The views of a scene show one set of named points, each view turned or mirrored, shifted and resized as a whole, with a little noise and some points left out.

Scene 1
View 1
z936: [  9 -15 -18   9   7 -13   7   2  10  16 -11  -9 -12  10  -4  -3  -3 -10
   4   7 -27   5   0  -3   2   6   6]
z983: [  4  -5 -20  11 -15 -13  15  13   4  16  -9   2 -16  12  10  -6  10  -3
  12   7  -8  -6 -15  -4 -14 -23  -8]
z68: [  3 -11 -12  -6  21  -1  18 -14   7  -4  -8   2   6   5  10  15  15   0
  -4  19  17 -11   1  -9  -1  14 -13]
z704: [ 14  -8 -19   2  14   3  12  -5  10  14 -11  -7   5  19  16  -6  -2   2
  -4  15  -5 -12   1   2  -6   5 -14]
z710: [ 14  -8 -13  -7  31   8  18 -21   9   1 -13  -2  13   9  16  14   6   3
  -6  20  16 -13   6  -5   1  22 -18]
z556: [ -2 -22 -13  -3  15  -9  12  -1  10  -5  -1   1   2  12   4  -1   8  -3
 -14  18   2 -10  -2  -5  -8   4  -3]
z696: [  8 -31 -18  -4  31  -1   2  -7  16   1  -1 -11  10  23   2 -14 -16  -1
 -29  18 -22 -11  10   9  -4  26   6]
z911: [  8  -4 -18  11  -5 -17  12   5   5  20 -14  -3 -21   5  -3   3   7 -10
  18   3 -19   7  -6 -10   0  -7   1]
z809: [  6  -2 -17   2  -1  -5  20  -1   4   6  -9   4  -3   9  15   7  17   2
   8  13  13 -12 -10  -7 -10  -9 -19]
z48: [ 13 -11 -16   0  19   1  12 -10  11   9 -12  -4   3  13  11   4   0   0
  -2  15  -3  -8   3  -2   0  13 -10]
z403: [-12 -15 -11   7  -2 -31  13   7   1  -1  -6   4 -28 -11 -21  20  27 -22
  13   4  -8  16 -11 -26   2  -5  18]
z567: [ -6 -14 -10   0  12 -16  17  -4   5  -6  -7   4  -9  -5  -7  20  23 -11
   4  12   8   2  -7 -20   0   7   5]
z597: [-11 -19 -13   4   1 -26  11   8   5  -3  -2   5 -19  -2 -13   9  20 -16
   3   8  -7   5  -9 -17  -4  -4  13]
z133: [ 19  -8 -18   4  16   4  11  -9  11  16 -14  -9   3  16  12  -1  -6   1
  -1  13 -10  -7   5   3   0  13 -11]
z250: [  8 -12 -16  -1  13  -1  15  -6  10   4  -7  -2   5  16  14  -2   4   3
  -6  16   3 -15  -2   1  -6   3 -13]
z220: [  1  -1 -17  10 -12 -17  18   7   3  12 -11   3 -18   4   4   8  20  -8
  19   6  -2   1 -13 -11  -6 -17  -7]
z678: [ -3  -2 -15  11 -15 -25  16  10   1  10 -12   4 -27  -3  -6  15  25 -14
  24   2  -5   9 -14 -19  -3 -18   1]
z286: [ 15 -17 -16  -2  27   3   8 -13  13  10 -10  -9   7  15   6   1  -9  -2
  -9  17 -12  -7  10   1   3  25  -4]
z675: [  0 -13 -14   8   1 -22  10   4   5   7 -11  -3 -21  -1 -12  11  12 -16
  11   3 -17  11  -5 -15   2   0  12]
z578: [  7  -9 -20   9  -6  -9  12   9   7  16  -8  -2 -11  18  10 -11   2  -1
   3   8 -13  -7  -9   3 -11 -15  -8]
z986: [  6 -11 -19  13  -6 -19   8   9   7  20 -12  -5 -21   7  -5  -1   3 -13
  14   2 -26  10  -6  -6  -1  -7   6]
z723: [ -1 -24 -14  -2  18 -10   9  -4  11  -4  -1  -1   2  11  -1   0   5  -4
 -15  16  -5  -8   0  -5  -4  12   3]
View 2
z68: [-24   5  -7   6 -11 -11   0  -3   0 -16  17   6  10 -24   3   1  -9   9
 -33  -8 -39  10  -9   3   8   1  14]
z809: [-33   7  -4  37  -7  -5 -14  14   2 -16   9   5   6  -6   0  -2 -19  12
 -29  -8 -28   6  -1 -11   7  12   5]
z286: [-17   2  -2  -3 -12  -3  -4 -10  13   7  10  14   4 -13  15  -7   7  -2
   4  -1 -36  12   6  21   0  -5  22]
z986: [-11   8   7  28 -18   1  -2  10   9   3  -7  17  -8  23  -1   2  -6  -8
  -3   7   3  -3  23   0   5  20 -12]
z597: [ -5  11  11  13 -32  -6   9   7  -2  -2  -2   8   4  -1 -15  15  -8  -5
 -30  12   2 -11  13  -9  18  21 -11]
z710: [-28   0 -13   2  -4 -10  -4  -7   6 -14  21   9   7 -26  12  -8  -7   8
 -22 -14 -49  14 -12  13   3  -8  22]
z133: [-26   3  -5  16  -6  -2 -12  -2  14   0   7  15   1  -3  16 -10  -1   2
   4  -5 -36  14   6  13  -4   0  17]
z983: [-29  12   8  51 -13   3 -18  22   6  -3  -4   7  -1  12  -3   0 -18   7
 -15   1  -7   1  17 -16   5  23  -4]
z556: [-20   9   9   9 -22   0  -9   2   3   5   8   0  12 -21  -1   7  -5   6
 -23   4 -29   6   6  -2  11   8  16]
z704: [-32   7  -3  24  -6   1 -20   3  12  -1   9   8   5 -10  14 -10  -6   8
  -3  -7 -42  16   3   4  -1   0  22]
z567: [-12   6   0   6 -25 -12  13   0  -3 -15   9   9   5 -13 -10  10 -11  -1
 -40   2 -13  -6  -2  -2  16  12  -7]
z911: [-16   7   2  32 -14  -3  -1  12   9  -3  -5  19  -7  21   1   0  -9  -6
  -9   3   0  -5  18  -1   4  19 -13]
z578: [-27  11  10  41 -13   5 -21  15   9   6  -3   5   2   8   4   0 -12   5
  -3   3 -16   6  19  -9   2  19   4]
z220: [-23   8  -3  44 -10  -7  -1  17   3 -16  -2  16  -6  19  -4  -1 -18   1
 -22  -2  -1  -5   9 -10   6  21 -16]
z696: [-12  10  15 -11 -23   7 -12 -13  13  27   7   3   9 -24  14   1  14  -2
  13   9 -39  15  16  17   2  -3  33]
z936: [-11   8   6  16 -20   0  -2   1  11  10  -5  17  -4  12   5   0   1  -9
   4   7  -8   1  20   8   3  11   0]
z723: [-14   9  11   1 -24  -1  -6  -3   3   9   7   2  11 -20   1   6   0   1
 -15   7 -28   6   7   2   8   5  15]
z48: [-24   4  -4   9 -10  -3  -8  -3  10  -1   9  11   4 -11  12  -6  -3   2
  -8  -6 -34  13   3  11   1   1  15]
View 3
z403: [ 56   3  16 -15   1   7   7   4   9 -38  -1  15 -15 -23 -11  -6  27 -21
   4  18   6  -2 -16 -34  21 -17  29]
z986: [ 23  -4   9   2   4   3   2 -18 -10 -39  -2   8  10 -25   1  -1   5  -2
 -23  40   5  11 -26  -7  17 -13  -9]
z286: [ -9  16   9  11   8   0  -9 -28 -15 -14   1  34 -10   4  23  30 -13   5
 -33  38  -4  24 -13  11   1  31  22]
z133: [-15  11   6   7   5   0  -8 -27 -13 -18  -5  25  -4  -3  21  19 -19   6
 -28  38  -4  26 -29  17  -2  21   6]
z250: [ -8  14  17  -9   5   7  -5 -20  -4  -6  -8  23 -11   4  21   9 -18  -3
 -16  21  -9  34 -35  15  -2  17  12]
z704: [-13  11  13  -1   5   4  -4 -27 -10 -13  -5  21  -3   1  22  13 -19   2
 -24  32  -6  34 -33  20  -1  18   3]
z675: [ 31   1   8   0   2   3   2 -10  -3 -39  -5  17  -5 -23  -3   4  12 -10
 -12  31   5   4 -21 -17  13  -8  15]
z809: [ -6   6  10 -14  -1  11  -4  -4   1 -16 -19  17 -13  -5  13  -7 -18  -9
   1  15  -7  29 -51  13  -8   2   3]
z597: [ 42   5  19 -15   4   8   6  -6   6 -28   0  14  -9 -15  -3  -2  17 -16
  -4  17   1  13 -21 -18  18  -8  20]
z678: [ 29  -6   5 -12  -2   8   4   4   1 -41 -16   6  -3 -31  -7 -17   9 -15
   5  25   3   5 -43 -15   6 -24  -2]
z936: [ 16   6  10   6   8  -1   0 -27 -12 -30   3  15   5 -17   8  12   2   1
 -31  40   3  15 -15  -2  16   2   1]
z723: [ 12  17  23  -9   7   7  -2 -21  -1  -8   3  25 -11   5  15  16  -2  -6
 -21  20  -4  28 -15   0   9  21  28]
z567: [ 22   9   9 -10   0   8   0   3   6 -22 -10  27 -24 -10   4   3   9 -15
   4  15  -3   9 -26 -12   1   6  36]
z48: [-10  12   9   3   4   2  -8 -20  -8 -15  -8  28 -11  -1  20  18 -15   1
 -21  32  -6  25 -28  12  -4  22  17]
z696: [  2  23  24   4  13   0  -4 -40 -14  -5  13  33  -6  10  24  37  -7   4
 -43  35  -3  32   2   9  16  38  28]
z710: [-24  18   3   0   2   3 -12  -9  -3  -6 -15  38 -28   9  26  22 -20  -1
  -9  25 -12  25 -35  16 -20  35  34]
z578: [  5   3  19 -10   5   7   3 -23  -6 -20  -6   3   9 -11  12  -5 -10  -4
 -22  27  -3  33 -40  11  13  -7 -16]
z220: [ 15  -4   6 -13  -2   7   2  -2   1 -33 -15   7  -4 -23   1 -15  -2 -12
   2  22  -1  15 -49  -2   2 -17  -6]
View 4
z723: [ 15  10  10   4 -14  -2 -21   3 -11 -13 -20   1  -1 -18 -10  19  -2  -4
 -11   3   0 -23 -16  -1   8   3 -23]
z567: [ 21  10 -28   6 -10   6   1  10 -16 -14 -21  23   1 -14  22  19   2 -13
 -11   8 -20 -29  14  20  -2  23  -2]
z936: [ 10   6   6   3 -14  22 -21  12  -1 -25  -2   9  -8 -18   1  -2   8 -16
  -4  26  -5   1  -4  -7  17 -24 -15]
z286: [ 15  25  44 -13  12  10 -17   1   4  -2  -2  -7   4 -10   0   6  15 -14
 -13  15   4 -15 -21 -25   0  -4 -33]
z675: [ 13  -1 -26   9 -19  25  -8  21  -8 -28  -4  27 -12 -18  22   1   7 -22
  -1  29 -22   1  22  14  14 -11   2]
z809: [ 22  42 -14   4 -10  12   8 -15 -12 -29 -21 -14  25  -3 -11  -4  13  20
  12  19 -13 -14  11  18   4  28   0]
z48: [ 16  34  23  -6   5  13  -6  -6  -2 -10 -11 -13  11  -8  -3   1  16  -2
  -4  15  -4 -14 -12 -11   2   9 -18]
z597: [ 13  -6 -37  17 -30  12 -14  19 -15 -30 -18  28 -10 -22  11  14  -6 -11
  -5  16 -19 -10  18  25  17  -3   1]
z68: [ 25  36   7  -4   8   0   5  -7 -11  -2 -22  -4  19  -6   5  15  11   1
  -7   3  -8 -36  -5   4  -9  38 -14]
z556: [ 16  16   4   8 -15  -6 -15  -4 -13 -17 -23  -4   6 -15 -15  15   0   7
  -8   4  -2 -25 -11   4   9  10 -19]
z250: [ 17  35  16   0  -7   4  -9 -12  -6 -16 -19 -17  18  -8 -16   4   9  14
   1  10  -1 -18 -10  -2   4  16 -17]
z986: [  7   9 -15   8 -24  40 -13  12  -4 -40   4  10  -5 -14   5 -17  12  -8
  11  41 -18  18  20   9  22 -25   1]
z403: [ 15 -21 -60  21 -32  16  -6  31 -19 -31 -18  48 -18 -24  30  18 -10 -22
 -11  20 -29 -13  32  35  16  -4  11]
z220: [ 16  27 -39  11 -23  29   8  -1 -11 -44 -13   6  11  -6   3 -12  13   9
  17  32 -23   3  30  27  15   7  13]
z678: [ 15  13 -53  14 -28  32   8  12 -14 -44 -11  23   3 -10  18 -10   8  -2
  13  36 -30   6  41  32  15   4  21]
z983: [ 10  28 -27  14 -33  28  -5  -7 -10 -51 -11  -8  12  -9 -19 -18   8  22
  24  35 -13  11  20  22  24  -5   6]
z911: [ 12  16 -19   7 -21  38  -3  10  -2 -41   1   9  -1 -12  10 -18  15  -8
  11  41 -19  15  23  10  16 -17   5]
z704: [ 14  39  26  -6  -3  15 -10 -13  -1 -20  -8 -23  17  -6 -21  -8  16   9
   6  20   3  -7 -14 -11   8   4 -20]

Which points are out of place in each view (at most two, in the order of its rows)? Write - if all are in place.
view 1: z403
view 2: z704, z220
view 3: z696
view 4: z936

Scene 2
View 1
z933: [ 49  -1  -4   6   9   0   5  20   3 -45  -6 -43 -35  19   6  49  32   9
  21  12   1   1 -27 -25  52 -26  37]
z600: [  0  29   6 -28  24   6 -75  78 -13 -22  26  46  25  20  37  16  -7  -6
 -83  -4  -4  -3   9  17  56  16 -54]
z303: [ 11  21  12 -13  18  10 -48  51   9 -23  19  31  -5   2  28  17 -19   2
 -49  13  -9   8   0   8  26  24 -20]
z591: [ 28  10  12   4  12  10 -13  23  31 -31   7  -4 -31   3  13  30 -13  13
  -9  19  -6  12 -18  -5  15  14  15]
z450: [ 19 -15   4 -13  20  22 -39  29  32 -28   4  22 -15   2  18  37 -26   5
 -30  16   9  -3   0   0  48  16 -10]
z874: [ 24  20  22  -2  12  10 -12  17  42 -27  16  11 -38 -15  18  14 -29  15
 -15  37 -11  18 -12   5 -12  37  10]
z941: [ 34  54   7   6   3  -9  -5  50 -29 -39  15 -23 -22  22  21  18  39   1
 -11   7 -16  12 -22  -7  24 -13  18]
z718: [ 35  35   2  -1   5  -7 -11  41 -13 -36  11 -18 -24  18  16  23  22   2
 -12  10 -14   8 -19  -9  26  -8  16]
z162: [ 28 -17   6   1  21  12  -9  10  37 -29   5   8 -34 -11  -2  28 -28  14
  -8  30   6  11  -9  -5  35  15  11]
z969: [ 40  19   6   6   6   2   5  21   9 -40   1 -26 -40  10  14  31  16  11
  10  19 -10  12 -28 -13  17  -6  33]
z729: [ 36  38   9  10   9 -16  22  24 -10 -36  12 -25 -46  -1  -5  12  20   8
   3  33 -12  20 -25  -9   7  -6  36]
z924: [ 10  -1   7 -14  26   7 -40  38  21 -20  15  35  -8  -3  13  18 -30   3
 -47  23   5   2   4  12  41  25 -21]
z950: [ 30  17  -2  -6   8   2 -25  49 -14 -39   7 -15  -8  27  21  35  31  -3
 -20  -4  -4   1 -14 -11  59 -15   3]
z82: [ 50  14   0  10   3   2   9  18   7 -44  -3 -43 -42  16   9  40  26  10
  21  15  -7   9 -30 -22  30 -16  42]
z430: [ 13  46  10 -18  13   3 -54  72 -24 -28  21  26  14  20  38  14   7  -7
 -61  -5 -10   2  -2  13  36  10 -35]
z611: [ 16  22  10 -17   8  24 -62  59  20 -30  10  26   1  17  49  28 -12   3
 -43  -7 -13   5  -4   8  30  21 -28]
View 2
z874: [-22  18  23   1   1   4  -2  -2  -1   9 -16 -21  -2  -9 -17 -24  15  13
   5  11  14   6 -25  -1   8  -6   4]
z941: [-14  26  -9  -4  -6 -22  -7   6 -45  -1  14 -26   3  19 -14  -2  15  21
   4  71  13  38 -32 -24  22   2  -1]
z950: [-13   1  -7   2  -2 -37  -5  -6 -38 -12  19   2 -19   4 -40 -17  15   8
  17  57  -1  20 -13 -35  -2  10  -6]
z82: [-22  19  -6   2 -10  -2   1  -5 -30 -14 -10  -8  -7  21 -45  18  21  29
  14  53   6  19 -36 -27 -21   8  14]
z430: [ -2   8   1  -5  17 -48 -14   3 -34  15  31 -22 -11 -13  11 -62  10  -5
   4  53   4  34   3 -20  59  -2 -31]
z718: [-16  17  -5   1   2 -20  -3   1 -34  -3   4 -21  -4  13 -18  -5  19  21
   7  60  11  31 -26 -23  13  -1  -2]
z162: [-34  -6   9  13  19   6   5  -9  19  -1 -31  -9 -27 -10 -31 -16  26  12
  20   4  -7  -7  -8  -9 -13  -4  -3]
z924: [-19  -4   7   9  31 -20  -4  -1   3  14  -6 -18 -24 -22   4 -56  17  -4
  12  20  -7  12  11 -10  32  -8 -23]
z600: [ -7   1   2  -2  25 -47 -14   2 -22  16  28 -19 -16 -22  13 -72  11 -11
   8  46   0  29  12 -16  58 -11 -36]
z933: [-21   6 -12   8  -5 -15   1  -6 -33 -19  -4  -1 -17  20 -48  17  24  21
  20  59   2  16 -23 -33 -22   7  10]
z450: [-21  -8   9   5  20 -20  -1  -8   6   2  -7  -5 -26 -19 -19 -46  17  -2
  17  15  -9   3   4 -12  11  -6 -19]
z303: [-13   6  13  -1  19 -29  -8   1 -11  15  10 -21 -11 -19   6 -59  13  -2
  10  28   6  19   1  -6  38  -7 -22]
z969: [-23  19   2   3  -4  -4   0   0 -22  -5 -13 -16  -3  13 -33   7  19  26
  10  41  10  19 -34 -17  -5   1  12]
z591: [-23  11  13   2   5  -6  -1  -2  -9   3 -12 -17  -6  -4 -22 -20  16  16
  11  20   7  10 -21  -7   7  -4   0]
z611: [ -5   0  16  -9   7 -37 -13  -6 -18  10  26  -7 -10 -23  -7 -67   9  -6
  13  27   7  14   0 -12  35  -4 -21]
View 3
z591: [ 28 -11 -16  21  -9  -2  10  21 -11 -10 -33   9  -3  30  -6 -24   5  11
   9   5  -6   1 -13  33   2  -8   3]
z430: [-10  -6 -19  -1 -25  -2 -22  10  -5 -27 -23  41 -11  -5  17 -57 -14  -8
  26  39  23 -14   0  67 -40 -26   4]
z969: [ 41 -13  -1  28 -19  -9  10  12  -8  -8 -47   5  -7  10  -7 -14   5  21
  18   9  -3   2 -16  19  29  -4  14]
z924: [  0 -11 -19  -2  -7   1   3  31 -18 -16 -25  25  14  25  -3 -41  -7 -15
  -4  12   1  -5 -12  55 -54 -10  -6]
z450: [  2 -13 -16   2  -9  -9  16  21  -9  -8 -12  10  17  34  -3 -46  -3 -15
  -3   6 -10   1 -11  42 -29  -9  -5]
z950: [ 14 -10   3   8 -36 -26  11 -10   8  -7 -15   3  -5   2   7 -51  -9   1
  26  24   3   1  -3  24  24  -8  17]
z600: [-17 -10 -21  -5 -22  -1 -16  13  -5 -28 -14  42  -7   5  11 -63 -16 -21
  16  37  19 -15  -2  72 -55 -26  -1]
z874: [ 30 -12 -28  26   7  14   0  38 -23 -13 -43  18  -4  44  -5 -12   8  13
   0   0 -12   2 -19  43 -16 -15  -9]
z82: [ 45 -11   7  27 -29 -17  15   0   0  -3 -43  -6  -5   3  -2 -16   7  21
  22  12  -2   6 -13   6  43   1  21]
z611: [ -6  -8 -30   4 -15  -2 -10  16  -1 -14  -6  29  -8  31  12 -56 -11  -6
  17  21   5  -5  -2  61 -25 -25  -4]
z729: [ 52 -16   2  34 -20   0   5  18 -16 -20 -71   8 -10 -11  -8   1   7  26
  20  15   8  -3 -21  15  15   0  16]
z162: [ 27 -16  -7  12  -7  -7  25  30 -17  -3 -34   4  18  32 -11 -19   4   2
  -6  -5 -14   3 -21  27 -16   3   0]
z718: [ 29 -11  -2  20 -27  -7  -1   5  -7 -14 -44  13 -10  -5   3 -26   0  14
  24  22  11  -3 -10  28  15  -9  16]
View 4
z729: [ 13 -16 -15 -39   9  38  -2  15   3  31  15  13 -20 -27 -22  26 -34 -13
  -7 -33  10  13  24  -4 -24   5  -9]
z941: [  4   8   8 -52   1  29   0  35  16  15   9  43 -42 -36   0   0 -47 -11
  11 -38  -8  14  26   0 -26   2  20]
z874: [-10   2  -1  -4 -14  15  -1  -5   7  51  12 -13   2  -9  -8  25  28 -19
 -18   1  19  -3  10   5 -23  14 -36]
z430: [-27  25  34 -19 -55 -16  17  25  36   9  -8  38  10 -19  14 -25   6   4
   8 -22 -21   0  -8  24 -25  -7  -4]
z924: [-14   0   5 -12 -43 -21  -2   0  20  22 -12   8  34   2  -8  -7  35  -5
 -24  -8 -17   7  -7   6 -26  -5 -31]
z162: [  3 -15 -22 -26  -7   4 -24  -6   9  32  -8  -9   8   9 -25  12  26 -18
 -33  -3 -14  14  11 -14 -24   6 -31]
z611: [-34  27  28 -17 -44 -18  -3  11  35  23 -14  17   2  -4  14 -23  32 -13
   0  -5 -20   0  -7   4 -25   1 -15]
z82: [ 11  -4 -23 -58  22  31 -30  16   9  26   3  13 -41 -10 -17  12 -25 -26
  -9 -17  -9  21  36 -27 -26  12   6]
z600: [-28  23  34 -11 -64 -26  16  18  38  10 -11  32  23 -12  11 -28  22   8
  -2 -14 -25   1 -15  22 -25 -11 -17]
z450: [-13   4  -2 -23 -32 -19 -19  -2  21  28 -18   1  17  13 -10 -11  34 -15
 -27  -1 -26  14   0  -9 -26   4 -25]
z591: [ -6   2  -6 -23  -8  12 -15   5  15  39   2   2 -12  -4 -12  10  18 -23
 -17  -6  -1  11  16 -11 -22  10 -18]
z303: [-23  14  18 -11 -45 -13   2   8  27  24  -6  15  18  -6   4 -11  27  -3
  -9 -12 -13   1  -7  12 -25  -2 -22]
z933: [  7  -7 -23 -64  18  22 -34  16  12  19  -7  15 -39  -5 -24   0 -24 -26
 -12 -17 -24  30  30 -32 -27  11   8]
z969: [  8  -3 -14 -44  10  28 -18  14  11  32   6  10 -33 -13 -15  16 -14 -22
 -12 -14  -1  15  27 -17 -25  12  -3]
View 5
z969: [ 11  17   7  -3 -12   2 -22 -11  -4  21  16  24   6 -22 -22  -3  -7  29
  32  17   5 -47  -2 -33  18 -26   7]
z933: [  6  13  17  -4 -24   1 -24   3   5  45   4  14   4 -15 -32  14  -1  31
  31  25   3 -67 -14 -40  36 -13   3]
z162: [  5   0  -5  12  -2  12   9  -3  25  13  -6  22 -11 -28 -28   0  -3  34
  14   2  36 -35  26  -7  14 -13  14]
z941: [  8  21  34  -6  -6  -5 -17   6 -18  22  13  22   0 -14   0  -7   4  17
  27  29 -33 -38 -21 -11  16 -46  -4]
z591: [  6  -1   3   9   0   2  -4 -14   4   6   3  19  -5 -29 -41  -2  -8  11
  20  13  34 -38  12 -12   2 -18  10]
z924: [ -1 -11   9  15  19  11  30  12  13   0 -19   7 -26 -22 -14  -3   7  19
   0   5  17 -20  20  41  -2 -30   5]
z950: [ -2  -2  31  -4 -10  -6  -5  16  -8  41  -8  -1  -5  -8 -29  15   7  10
  18  30   1 -63 -23  -5  22 -25  -8]
z611: [ -8 -13  30   7  22  -5  25   8 -15   2 -16  -5 -18 -19 -27  -5   6 -10
   8  23  11 -30  -4  39 -15 -38  -7]
z729: [ 16  30   8  -4  -9   7 -27  -6   1  19  20  39   7 -25  -1 -12  -5  44
  33  12 -17 -29   0 -30  22 -36  12]
z718: [  6  14  22  -2  -6   2 -14   7  -9  22   8  19   0 -17  -8  -3  -1  19
  25  23 -15 -41 -11 -11  15 -37   0]
z303: [ -2  -5  19   9  24   4  25  11  -4  -4 -14   7 -22 -18 -12  -8   8   5
   4  14   5 -21  10  38 -11 -38   0]

Which points are out of place in each view (at most two, in the order of its rows)? Write - if all are in place.
view 1: z600, z950
view 2: z874, z162
view 3: -
view 4: z941
view 5: z591
